Each row is a point on a landscape with many valleys, with its height.
A ball rolls from a point to the lowest of its 2 nearest points, and stops where none of them is lower. Distance is the straight distance between rows; heights are no part of it.
j683: [-15 -10   7  -3  17  -6   9   4  13 -38  10  16 -12 -33  16  10 -28   7
  -5  -1   0 -13  23 -20  33   4 -11  -3  18  -7  -6 -28  32  -2  -9   0
  28]  h=351
j735: [  7 -27  14  21   5  -7   2  17  11 -17 -21  12  10  -8   6  -4  -6  -2
  10 -11   3 -19  51  -5  36 -34  15   0   4  18  27   5  -3  13   2  14
  27]  h=540
j10: [-17  -4 -15  34  -6   2   3   4  18  16   8  28   3 -44  13  -1  17 -13
 -19  32  19   5  10  -6  27  13  16  21  -2 -18  -2 -12   4 -30 -15   4
  12]  h=337
j367: [ 14  -4  -2  -8  24  34 -12   1   7 -31  -1  -8   8  25  -6   7 -21  13
  -6 -17 -17 -18   6  -8  17  -9   3 -34  33   3  14  -8  10  20 -14  32
   2]  h=646
j109: [  8   8 -12  17   6 -20  15 -18   2   3 -12  35  -4 -47 -37 -10   0 -40
  11   9  18   0  33 -13   3  -7 -15   5   0  32  17 -18   7 -20  -9   4
  41]  h=479
j457: [  5   5  -8   3   5 -10  10  13  -5   1  13  19 -32  -8  10  12 -11   2
  14  -1   4 -14  12  -5  -6  -5  -3  -3   5  21  -9 -10   4  -9 -16  -3
  16]  h=485
j395: [-14  -4   0   8  19 -17   1 -21  -5 -20 -11 -15  12 -16   0  23  -9   0
  24  -1   1  28  23  13 -38 -32  18 -10 -30 -14 -10   6 -10 -17 -21 -15
 -10]  h=385
j888: [  0  11  -7  13  26  22  -5  -6  12 -12  -2  14  17   6  -7  20   5  26
  -1  46   2   2  18  23  -3 -25   5 -32 -17  18   2  -5 -12 -24 -17   9
  -6]  h=512
j345: [-12  -6  15 -15  13  -5   2   8 -11 -44  13 -23  -4   8  15  21 -26  26
  -4 -19  -5  11   3   1  13 -12 -21 -15   7 -11 -17  -4  24  27   7  -7
  11]  h=246
j944: [  4  10   0  -1 -21   1  19  28 -11   7  -4 -24  10   6 -14  12  -1  -2
 -17 -17 -16  -9  31   9   2 -33  27  -3  24  -2  22   6 -52  -4 -12   1
  -5]  h=431
j447: [  4  13  -8 -17 -15  -9  -9  -7 -10   1   5 -22  19  21 -17  -6  11   5
 -22   5   3  52 -35  10 -30  -7 -19 -17 -17  -5 -16   1  -2  -1  17 -15
 -19]  h=353
j585: [ -6  11 -20  -6   3  21   1  -2 -15  12   9  -4  -3   6  10  20 -14 -15
   4 -46  18   0   0 -11  -6   9  13   1   8  -5 -31  -6  25  -7 -24  15
  14]  h=484
j966: [ 21  -4  -4  -5   3  23 -13   0  -9 -22  -7 -15  24  33 -12   1  -5   5
 -15 -27  -2   9   5   0  13 -25  -9 -22  18   7  10   5   9  28  11  26
  10]  h=638
j284: [-28   2  11 -13   6 -32  38  24  -9 -23  16  -7   9  19 -14  22  12  27
 -18 -22  -5  18 -15  -6 -15   6  -7  -9  10 -25  12   0 -38  19  12   2
  -2]  h=255
j161: [  6 -12  -4  20   1  23 -18  -3  18  21  -5  29  25  -2  -7 -15  28 -12
 -22  13  16   4  -3  -3  52  12  -2  12   6  14  12  -6  12  -2  14  26
  17]  h=444
j194: [-16   4   2   6   1  -7  -4 -26 -10  19  -9 -13 -14  -8  16  17   7  -6
  32  -2  10  12 -18   6 -50  23  24  24 -41 -19 -19  28  -2  -2   2 -22
 -16]  h=741
j235: [ 14 -10   0  11  37  11   1 -20  11 -10 -18  14  23  21 -16   5  13  13
  21  20  -5   2  19  22 -18 -27  16 -27 -13  11  24  15 -35 -10 -14  18
 -22]  h=476
j159: [-18   0  15 -16  20 -10  22  11   7 -39  14   1  10  24 -15  26   3  45
 -23  15 -10  10 -11  11 -15   4 -10 -29   7 -16   9  -8 -24   1   3  -2
 -16]  h=297
j68: [ -7 -13   8   4   5 -10 -18 -22   4 -21  -2   3  16 -13  11 -18   7   2
  -7  18   6  16  -5  -3  27  14 -33  12 -13  -6  -7  -4  32  14  21   1
   6]  h=387
j129: [ -8 -25   1  -6  13 -22   2 -14  19 -15 -19  16  -9 -18   6 -25 -15 -24
  17  -3 -10   3   9 -31 -23  20   0   0  13 -12  18 -16   2   1 -13   3
  -7]  h=271
j162: [ -4 -13   7  14  22 -14   8 -25  -4   9 -12  19  -6  -1  15  11  13  -4
  39   2  11   1   6  10 -34   9  19  17 -32  -8  -5  29 -18   3   1  -3
  -4]  h=730
j287: [ 32 -16  15   0 -15  -3  -4  29   9  23 -15  12  -1  33  -6 -21  17  -3
  13 -16  -1 -24 -12   0  20   3   2   8  13  35  34  24 -21  25  24  15
  -4]  h=446
j634: [ 17 -21  12   9  23 -10  23  18  16 -19 -15  23   2  13  -9   4  -5   8
  10  -8  -4 -21  35  -2   4 -27  14 -24  19  19  41  -3 -29   6 -15  19
  11]  h=582
j812: [  4  19  -5   1 -33   0  20  10 -30  44  -4 -31  -1   1   8   5   2 -19
  -1 -30   0 -15   4  15 -12 -15  38  38  -8 -15  -9  29 -37  -9   7 -11
   2]  h=589
j425: [-10 -13   3  -3  20  32  -7  -1   2  10  13  12   1  14  17  -6   8  15
  -2  12 -12 -23 -23  -2  33  53   4  -1  19 -17 -11  -3  13   1 -16  14
 -26]  h=682
j704: [-23  11  -6  15 -37 -40  11   8 -11  -5  10 -34 -14 -33   7  14  -4 -11
   3  11  14  19  -5  -9 -41 -11   3  20 -16 -30 -12   4   8  -5  -1 -28
   4]  h=231
j312: [  3 -17   3  20  25  19  -6 -22   9  11 -20  20  28  18  -3   8  32   3
   2   8   8   1   8  21   4  -2  33  -1 -15  -5  10  29 -30  -3   1  15
 -10]  h=434
j307: [ 11 -17  -5  10  23  26 -19 -42   0  17 -31  12  26  15   1  -5  23 -21
   8 -19  14   9   1  13  -1  -3  28  11 -21 -10  -5  33  -7  12   7  13
   4]  h=383
j870: [ -1 -16  26 -12  23  -9 -22 -29   3 -31  -5   5   5   2  12 -16   0  21
  27  18  -6   7 -11  -2   7  30 -31   0 -28   0  -7   2  32  23  19 -18
 -19]  h=323
j244: [ -4   4  17 -22  18   2  -8   3  22 -33  22   5 -25 -19  10  20 -37  26
  -6  15 -13 -12  10   6  17  -3 -16 -26   6  19 -19 -31  36  -4  -7 -23
  11]  h=267
j688: [  3 -21  10  18  -1 -15  20  37  11   9 -11  25  19  20 -25  21  26  -8
 -17 -14   5 -15  14   1  14   4  33   5  24   9  28  15 -41  -3 -12  21
   7]  h=613
j337: [ 16  12   5 -24   5  -2  -8   6   6   2  27   7 -24  12  -3   7  -5  13
  -4   6  -1  -3 -38   1  11  22 -38  -8  10  28 -25 -19  33   3   6  -7
   8]  h=543
j408: [  4  -8  10 -24   2  -1 -10  -4  -4 -11  -2 -12 -14  14   3 -35  -8  23
  14  13 -28  -3 -19   3 -21  16 -12 -15   5  -4  15   3 -15  14  14 -18
 -50]  h=336
j121: [ 13  31 -10 -19 -16  27  -3  18  -5   3  15 -21   7  28 -23   7  -2  19
 -40  14 -25  -4 -29   9  -8  -1 -14 -24  26  -1   6  -4 -18   4   1   8
 -22]  h=368
j727: [ 26  -4  -2  17 -16 -14  16  10 -16  42 -15  -2   0  -6   0   1   9 -34
  11 -32  13  -6   9   9 -15 -29  33  30  -9  -3   2  29 -16  -3   3   5
  22]  h=609
j824: [ -4  16 -15  -1 -23 -21   4  12  -2  19   9  -8 -13 -15  -8   2  -5  -9
 -23  28  -4  25 -10   5 -30 -16  -4 -11  -2  -1 -13 -16 -10 -29 -13 -22
  -5]  h=552
j144: [  0   0   1 -12   3   0 -26 -26   8 -30 -12 -22   0 -14   5  -2 -26   1
  25   3  -5  24  19  13 -27 -31  -5 -18 -32  11  -7  -7  17  -5  -7 -27
 -18]  h=402
j22: [ -7 -12 -13  -9   0  21 -21 -14   1  -1  -5  -9   9   3   2 -17  -5  -6
 -14  -1 -10  15  -5  -1  -3   4   4 -11   8 -16  -8  -5   6  -7  -8  -1
 -23]  h=520
j951: [ -7   8   9 -19 -11  15  13  22 -12 -14   5 -30  14  21  -6  12  -7  11
 -19 -34 -25 -17  12  -2  13  -5  12  -1  37 -18  16   5 -36  22  -2   6
 -14]  h=393
j2: [ 26  14 -14   2  16  58 -19 -18 -13  23 -11  -7   5  34   3   4   0   9
  26 -13  -2 -28   4  16  -2  -6  26  -8  -4  21   0  24  -6   4  -5  21
 -15]  h=634
j135: [ 20 -28  21  -6  -6 -23  -9  12  12 -17  -8   2  -2   7   3 -44   1  14
 -15  18 -21  -3  -9  -3  24  -6 -37  -6  18   3  30  -7   1  25  32  -2
  -4]  h=350
j61: [-10 -11   1  16 -12 -35  34  26 -17  -1   7   3 -26 -15  22  17  -1  -3
  32 -21   8 -28  14 -14 -11   8  22  30  -4 -21   4  22 -10  20   3  -3
  20]  h=542
j550: [  6  10  -7   8  19  44 -33 -42   1  -5 -13   2  24  -4   5  -6   2   3
  15  11  18  12  24  19  26 -22  -1  -4 -34  19 -11  17  20   0  13   6
   3]  h=259
j264: [  2   8  -4  -9 -23 -10   4  12 -17  10  13 -22 -18   7  13 -12  -4   6
  -4  -7  -4   2 -22   5  -4  -1 -17   8  -1  -4 -10  11  -1   8  17 -12
 -12]  h=547
j315: [ 12   3  -3   8 -25  12  -9  10 -10  29   2 -12 -17   4  23 -30   1   0
  -2   5   0 -22 -10  10  26  -4 -10  19  -4  15  -5  14  12   1  21  -4
  -3]  h=549
j469: [-14 -11   1   8 -17 -22  -9 -21  17  -2 -13  -2 -18 -42  20 -23 -13 -33
  23  20   3 -13   6 -30 -23  29  -1  26   3 -17   9  -6  25  -2  -9 -12
 -10]  h=352
j266: [  0   9 -15  23 -44 -26   2  13  -4  28   2 -11 -14 -24   6 -24   8 -18
 -23  33   2   5  -4   3 -13 -19  -2  20  -6  -9   2  -1  -8 -25   4 -17
   0]  h=573
j547: [-35  -9   5  12 -14 -53  33  12  -9  -7  -3 -14  -6 -22  -3  12  10  -1
   9  -2   5  12   1 -13 -41   2  11  20 -12 -44  17  14 -25   6  10 -11
  -1]  h=281
j197: [  5   5  -6 -23 -21 -13  -9  -3  10  12   3  -7 -24 -10  -7 -21 -17 -21
  -4  -1  -7  21 -28  -8 -44  10 -10  -7   3   5  -4 -24  10 -14 -15 -23
 -20]  h=521
j622: [  3  10  -2 -15  10  -3 -12 -13   6  -7  13   7  14  20 -13  24  20  13
  -5  11  13  38 -34  10 -18  17 -23 -18 -27  13 -30 -12  17  -1   5 -14
  -5]  h=293
j362: [ 21  25  -2 -22 -10  29 -20  -3 -15  16  17 -15  -3  25   3  -1  -6  12
  -4  -7   7   4 -38   7   9  11 -23  -8  -6  18 -37  -3  44   4   5   0
  -6]  h=563
j991: [ -5   0  11 -15  18  13 -24 -17  18 -39   0   0  -8 -13  12   2 -23  23
  21  19 -10  -3  18  12   9 -11 -14 -22 -22  21 -11 -15  25  -2  -7 -23
 -16]  h=338
j132: [-12 -15  14  -3   6   1 -26 -27  -6 -17 -13 -16  -7  -5  28 -17 -10   9
  37   4  -7   2  -2   2 -14  16  -3  15 -31 -14  -8  18  20  16  14 -20
 -30]  h=256
j256: [ -9   4 -24  20  -4  19   4  11   7  33  10  18  -7 -17   6   1   6  -9
 -17  25   1  -6   6   3   7   5  21   1  12  -4  -7 -12 -12 -36 -29   3
  -6]  h=283
j442: [ -4  13  -9  19   9  31   5  16   2 -13   2  -7  22  12  -9  27  -1  21
 -24  13  -5  -7  24  16  20 -34  18 -27  14  -2   9  -3 -17  -9 -16  21
   9]  h=505
j613: [  5  11  -9  21 -13 -20  -2 -28  10  15 -13  31  -9 -48 -10 -22  12 -38
  15  36  20  -7  15  -7  -3  10 -14  28 -16  24  12  -4  14 -23   3  -6
  18]  h=435
j24: [  0  13 -18  19  13  30  -7  -7  13  27   0  23   2 -26 -13  -6   3 -14
  -4  25  11   2  21   0  12 -17   9  -9   4  29   2 -25   3 -35 -27   9
  15]  h=213
j220: [  1   1  -5  -1  38  59 -27 -16   9 -16   1  11  15  19   7   8  -1  25
  13  14  -8 -23  -6   6  28  24  16 -19   6  -7  -6   3  17   3 -19  25
 -30]  h=670
j941: [ 23   7  -1 -14 -11 -24  20  35   1   3  28  12 -31  12  -9   6  -5   0
 -20 -19   5  -3 -27 -15  13 -10 -26  -8  38  13   2 -19   4   8  15   9
  40]  h=550
j560: [ 14   9  -9  -8  29  16 -10 -29  11 -10 -14  20  13   1 -37  -7  -3 -19
   6  -1  10  16  20  -1  -3 -22 -20 -27   1  42  10 -16   9  -6  -8  17
  21]  h=620
j984: [ 19  26   2 -20  -5 -15 -10 -29  14  -3   4  22 -16 -11 -25  -3  -3 -13
  17   6  12   7 -20   4  -5  26 -45  -1 -26  57 -12 -22  33  -5  16 -23
  13]  h=612
j758: [ 36  10  -8  -2   1  11 -10 -14   5  37 -11  20 -11  14 -16 -35   7 -17
  19   3   8  -3  -5   3 -18 -10 -15  -6  -3  49  17   0  -4  -4   4  13
   3]  h=565
j26: [-22  -8  22 -16  20  -2  -6   2  -3 -15  23  -7   5  14  -3  15   8  37
 -12  17  -7  17 -40   6  13  45 -20 -11  -1 -26 -28 -15  30  10  -3 -11
 -12]  h=188
j276: [ 18   5  -4  20   7 -40  26   6  -6  -9   3  28  -6 -32 -22  15   7  -9
   7  11  16  11  34  -2 -10 -40 -10  -3  -5  22   4 -11  -3 -14 -13   2
  49]  h=528
j639: [ 17 -24  -7  -1   9  18 -15 -21   3  17 -33   7  24  16  -3 -20   3 -37
   4 -45   7   7   8 -12   3   2  26   7   8  -8   6  14   3  11   1  26
   9]  h=288
j805: [ 22  24 -15  -5 -12  43 -14  -1 -22  -1  -6 -36  26  32 -12   6 -13   6
 -17 -27  -1  10   0  13  -4 -37   4 -23   3  -1  -8  12   5   9   4  21
  -2]  h=607
j412: [ 24 -14  16   8 -11   3  -8  18  12  -2 -15   5   6  27 -12 -26  14  15
 -12  14 -15 -18  -3   6  19  -8  -7 -10  18  21  42  10 -22  19  22  10
 -17]  h=407
j656: [ -5  19 -14   6   6  40 -21 -33  -1   6  -1   6  27 -13   3   8   1 -15
  -4  -6  30  24   5  10  30   0  -2   8 -27  10 -29   2  33 -12   3  10
  17]  h=322
j420: [ 10  15 -16   7  -6  -6   7 -10 -13   9   3   4 -10 -18  -2   9 -12 -28
  13 -24  22   8  16 -10 -16 -15   2  10  -6   9 -18  -4  22 -14 -19   3
  29]  h=440
j182: [ -2 -37   1   0  16 -12  -1 -14  10  -7 -28  13  15   7   4 -15   1 -28
  15 -29  -5  11  15 -25  -9  11  15   6   7 -20  15   5  -6  15  -4  17
   3]  h=137
j195: [  8  -5   1 -17 -14 -21  16  31  -8   4  21 -10 -20  11   3 -18 -14 -12
 -25 -32  -7  -3 -37 -22  15   9 -22   1  42 -13  -7 -16  16  14   6   7
  21]  h=551
j816: [ 11  50 -17 -10 -21  40   4  16 -19  30  15 -28  12  30 -11  23   3  13
 -24  10 -15 -16 -14  15  -4  -4   6 -11   2   7  -7  13 -35  -9  -6  10
 -14]  h=398
j907: [  0 -19  27 -21   5 -25   4  12   6 -19   5   0  -7  11  -1 -33   2  30
 -14  26 -26   2 -30  -2   3  21 -33 -15  19 -13  20  -7  -9  21  22  -9
 -25]  h=295
j835: [ -5 -14   6  25   9  34  -9  11  14  -6  -4  10   7 -14  20  -7  -6  13
  -3  10   6 -28  33   2  64 -12  12   5   8  11  12  -5  11   4  -1  16
  13]  h=493
j670: [ 12 -12  10  -7  27   9   0   1  26 -38  -7  14  -4  13  -4 -11 -17  23
  -4  16 -17 -19  22  -1   3 -26  -8 -36  18  15  31 -12  -5   6  -3  16
   0]  h=614
j829: [-26   2   3 -16 -11   9 -17   1   1  -2  11 -26   1  -6   2   0  -6  12
 -13  21 -21  22 -20   8 -11  19   1 -10 -14 -23 -20 -15   9 -13  -8 -33
 -43]  h=548
j117: [-16  -1   9  -8  -7 -24  -9 -26  25 -22  -5   7  -8 -43   1 -15 -14 -29
   9  15   2   1 -11 -32   2  48 -29  17   5  -5   0 -31  47  -1  -4 -18
   9]  h=406
j706: [-34 -25   3   9   2  -5  17  11   1  -1  -3   1  -8 -11  23  -4  -7   0
   4  -9 -17 -27  14 -14   8  28  29  19  15 -40   7  -1 -16  -3 -13  -1
 -17]  h=448
j305: [ -3   2   0 -12   0 -23  -1   4  29 -12  21  24 -19 -30 -21  15 -13   1
 -38  24  -3  18  -3  -6  -5  -5 -17 -19  20   9 -11 -45  17 -29  -6 -14
  28]  h=386
j514: [-30  -5  10   8  10 -29  25  -2 -14 -16  -9 -19   8 -12   0  17   3  13
  15   2  -5  15  24  13 -37 -19  21   3 -26 -31   9  17 -41  -8  -4 -16
 -17]  h=333
j439: [ -2  20   6 -31  10  13   2   7   3 -28  11 -12  12  27 -29  11  -1  32
 -28  16 -35   2 -21   5 -23   7 -10 -37  20 -19  15  -8 -26   6  -6   2
 -37]  h=334
j609: [  0  -6  -3 -19  25  -9  -6  -7  33 -12   1  31  -7  -5 -21   1  -6  -2
 -16  19  -7  15  -5  -9 -20   9 -13 -31  17  15   5 -35   2 -19 -21   0
  -3]  h=442
j435: [ 21  13  -1  -9   5   0   3  18   7   0  18  12 -25  13  -7   6  -6  18
 -14  13  -3  -8 -13   2   1 -10 -23 -23  22  32   2 -13   4   0   5   6
  14]  h=519
j877: [  3   5  -7  24 -11  10   5  21 -13  17   1  -9   7   5   4  12   9   1
 -10   1   4  -9  23  18  20 -34  17   3   1  10   2  13 -16  -6   0   5
  14]  h=470
j567: [ 29  -4  -6   0  -2  27 -17  -6   4  20 -19   0 -10   9  -3 -41 -12 -16
  14 -12  -6 -19  15  -9   5 -14  -3  -7  15  35  22  -6   6   3  -1  15
   0]  h=531
j574: [-16 -23  10   7 -29 -25   7  19  -5  18   2 -13  10   5   2 -18  22 -22
 -23 -19  -7  -2 -26 -14  17  27   6  36  13 -37  10  11  -8  14  19   2
  -4]  h=498
j258: [ -3  -9 -10 -21  10   1  -7  -4   8  -3   6   3   1  15 -17  -3   0  -8
 -16  -8  -6  25 -27 -11 -28  20  -8 -24  21  -7  -7 -18   5  -3 -15   4
 -20]  h=486
j823: [ 14  -7   0  14  -2 -29  30  41   1   3   8  23   3  17 -22  22  22  -3
 -15 -18  12   0   4  -4   5 -17   7  -7  25  11  18   1 -28   5  -2  20
  32]  h=594
j326: [ 22  -6  -2  20 -23 -13  -2  -4  -1  32 -22   6  13  -7  -6 -18  14 -41
  -5 -24  23   6   9  -4  11 -27   8  30 -12   9   6  17  11   5  18  13
  35]  h=576
j13: [ 24  25  -8 -19  10  11 -10 -21   7  13  -4  18 -15   1 -23 -10  -9 -14
  15   2   9   3  -4   4 -17  -3 -26 -19  -8  57  -6 -18  14 -13  -7  -4
  10]  h=590
j270: [ -2 -15  -5   7 -34  -8  -3   7  -9  15 -11 -29  10  -4  11 -26  -5 -34
 -21 -38   5   7  -8 -15   6  -2  11  28  12 -37   0   6  17   7  12   8
   5]  h=537
j793: [-17  20 -14   8 -16   1  17  -1 -27  33   4 -23  -5 -15  12  21   1 -11
   4   3  -4   0   6  12 -27  -4  37  20 -13 -23 -23  17 -33 -26 -16 -19
 -11]  h=575
j277: [ 12  18   1 -27   3  17 -14 -10 -12  -7  -4 -25  -6  17  -2  -4 -16  26
  32   7 -20   8  -7  22 -40  -6   5 -23 -17  11   1  13 -27   5   2 -25
 -53]  h=375
j947: [ -6 -10   3   7  13  28 -33 -41  -3 -14 -15  -6  13 -10  26 -11  -3   8
  24  13   7   3  13  16  15  -5   8  14 -37 -10 -14  23  20   8  17 -10
 -20]  h=165
j809: [ 18 -13   0  10 -21 -25   0   6  -5  -3 -13 -11  13  -2  -1 -20   1 -19
  -6 -18   9  20  13   3  -1 -42 -11   4  -6   4  18  11  -2  18  26   4
  16]  h=525
j168: [-21 -29  21  -3  36  -5  11   0  10 -16   0  25   3   5  25  -5   0  22
  16   8  -8 -20  -6 -18  31  51 -11   5   5 -22  -1 -10  17   6  -8   9
  -4]  h=693
j930: [-24 -24   8  18   4 -26  20  15  12 -24   3  22 -20 -32  27  -1 -12   4
   5  13   0 -26  21 -26  15  18   8  17  12 -27   8 -12  10  -8 -11  -4
  14]  h=410
j589: [ -3  18   3  -8 -18  11  17  16 -24  31   1 -13 -14  11  16  13  10   7
  17 -21 -10 -39  13  17   2   4  36  32   0   0   1  28 -51   3   6 -11
 -14]  h=602
j520: [ 17  -2   2  -2 -10  -4 -20 -20   0  -8 -13  -2  10  -4  -2 -34  -3 -12
  -4  -3  10  13   9  -3  18 -21 -36   7 -10  23   8  -2  27  15  30   6
  20]  h=456
j773: [-12 -16   8 -13   5  -1  11  11 -16 -34  -3 -29  -3  11  15   8 -27  13
  11 -44 -14  -4  16  -9   4 -13   4  -6  17 -21   3   3  -5  30   6   5
   1]  h=332
j572: [ -2 -12 -12  25 -21 -10 -11  -3  15  28   0  21  12 -17  -3 -25  31 -29
 -32  20  16  11 -15 -11  28   9  -6  25   4  -6   4 -11  13 -16  11   9
  17]  h=396
j972: [ 13   4  -2  -7   2  35   5   7 -16  23  -8  -9  -1  38   7  20   4   4
  19 -43  -6 -37   2  11   6  16  39  12  14   4   6  30 -30  16  -2  17
 -12]  h=616
j394: [-34 -15  17   1   3 -24  11  13  -2 -11  18  -8  14   2  -3   7  20  30
 -33  25  -6  18 -31   7  20  28 -22   5   5 -40 -15 -13   5  -1  15  -3
  -5]  h=133
j973: [-17  27   6  -5 -10  -7  28  25 -22  -9  19 -24   3   7   9  33   3  35
  -5   8  -8  -9  19  19   0 -22   4   2 -13  -6  -5  15 -48  -1   7 -16
  -5]  h=443
j945: [ 31  12  -4  16  -8 -30  34  42 -13  11  11  10 -18  -8 -18  11   7   1
   4  -2  12  -1  16   4  -7 -52   0 -10  10  29  13   2 -24  -3  -3   0
  40]  h=566
j561: [-19  10   2  -8   3  -3  -7 -22  31 -18   4  29 -14 -54   0   5 -20 -21
  14  17   5 -11   6 -15  10  49  -5   5  -6  10  -8 -36  38 -20 -21 -24
   1]  h=441
j750: [ 19  32 -13  -2  -7  47 -17   2 -13   9   6 -22  10  29  -1   7  -7  19
  -9   8   5  -2  -5  16   8 -26 -11 -20 -10  25 -17   9  20   1   7  12
   4]  h=583
j86: [-25 -14   8   8  -6 -46  27  21  -4 -15  14   1   8   7  -8  12  26  19
 -26   9   4  24 -20  -3  -1   6 -17   9  -3 -28   4  -3 -21   7  26  -2
   7]  h=200
j671: [  0  12 -14   1  -3  15  -7  11  18   4  11  12 -18 -33 -12  -8 -19  -6
 -32  26  -2   3  18  -4  17 -27  -7 -20  26  17   0 -38  16 -28 -11  -2
  26]  h=307
j505: [ 30  15 -10  -1 -32   3   5  21  -9  45  10   3 -35  10   5 -35  -5 -16
   0 -13   7 -23 -24 -11   6  -4 -13  10  13  30   0  -4   9  -8   9   7
  10]  h=523
j224: [ 17  10 -14 -11  28  46 -29 -30  -2  -1  -7   5  15  35  -8  13   7  11
  17   2   1   3 -11  11 -14   9  11 -23 -14   8 -12  15   6   1 -11  15
 -25]  h=652
j575: [-37  19  -5 -11 -12   4   4  -1 -15  14  12 -28  -4  -6   7  13   1  12
  -2  16 -17   7 -12   6 -29  21  16   7 -19 -25 -20   2 -28 -19  -6 -31
 -40]  h=562
j274: [-10   4 -12   6  -6 -12  27  17 -28  13  15  -6 -22   3  16  30  -6  -9
  17 -43  13 -11  -2 -11 -14   9  21  21   1 -18 -21  17  -1   6 -12   1
  18]  h=518
j537: [-29 -11  24  -9  23  -9  -4   0  -5 -32  16 -15   0  -7  15  23 -14  23
   8 -10  -3  13 -19  -6  20  33 -18  -2  -7 -25 -31 -14  46  21  -6  -9
   5]  h=243
j149: [ 36  -3  -3   2 -24   5   5  25  -5  43 -16   1 -19  12   0 -32  -8 -21
  14 -35  -2 -27  -4  -7  -5  -9  16   9  22  27  25   5 -15   5   5  11
  -1]  h=489
j482: [ -4   7  -9  23 -16  -8  -4 -20   9  11  -6  13 -23 -52  21 -11  -5 -31
  27  26  19 -25  20 -13  -5  11   8  33  -9  -1   5   3  20 -16  -9 -10
   8]  h=397
j851: [-14   1  -4  27 -27 -26   3 -11 -12   5 -10 -26   5 -34  17   7   6 -23
   4  13  18  13  15   7 -26 -25  18  32 -23 -36  -4  24   3  -4  10 -14
   9]  h=302
j932: [-26  -1   5 -14  20   9  -7  -9  -9 -10  13  -9  16  25  -8  32  17  22
  -1  -7   3  31 -33   3 -14  35  -1 -13 -20 -21 -33   1  15   8  -5  -7
 -22]  h=237
j782: [-18  -2   9   6  20 -20   1 -29   8 -13  -3  23 -12 -22  13  24   2  -5
  47   4  20  -3  10  -4 -25  31   8  16 -37   8 -12   3  15  -5 -15 -14
   2]  h=717
j225: [  4  13 -10   2   4   0  -8 -28  -9   5  -5  -1  18  -2  -7  17   3 -18
   6 -15  25  36   4   8 -19 -19  -6   1 -32   6 -27   8  16  -9  -5   0
  17]  h=384
j900: [-32 -23  11  18 -17 -16  16  25   2  15   2   3   8  -7  11   1  24  -3
 -23   0 -10 -19  -1  -6  28  31  26  34  10 -39  10   9 -24  -2   5  -2
 -10]  h=473
j302: [-26 -21  11   2  32  -5   2 -23   9 -23  -8  22   1 -12  26   5  -1   2
  37  -6   7 -14   6 -20   9  45   3  19 -17 -17  -7   6  21  13  -3   3
   2]  h=704
j478: [ -2  38   8  -6 -22  15  10  22 -14  11  16 -20  19  29  -4  33  25  29
 -22   8 -13 -23   2  18  17  -4   4  10  -2   4   4  23 -52  10  12   1
  -8]  h=421
j797: [ -1   2   1 -15 -36 -23  15  28 -16  20  19 -21  -4  20  -5 -19  12 -13
 -22 -30  -5   6 -49 -14   6  13 -13  19  19 -22   1   4 -13  14  22  -2
  -5]  h=524

Where does a ball stop that starts at each point below?
j727: j947
j478: j394
j688: j24
j367: j24
j195: j244
j793: j24
j264: j244
j274: j947
j824: j24

Call two points neighbours if one is among the 2 nearest of the other. Go from one point of each pair to the other, from neighbour to neighbour, staying as low as possible. Name the highest point that can't be avoided.
j704 and j947: j61
j907 and j704: j144
j182 and j26: j888
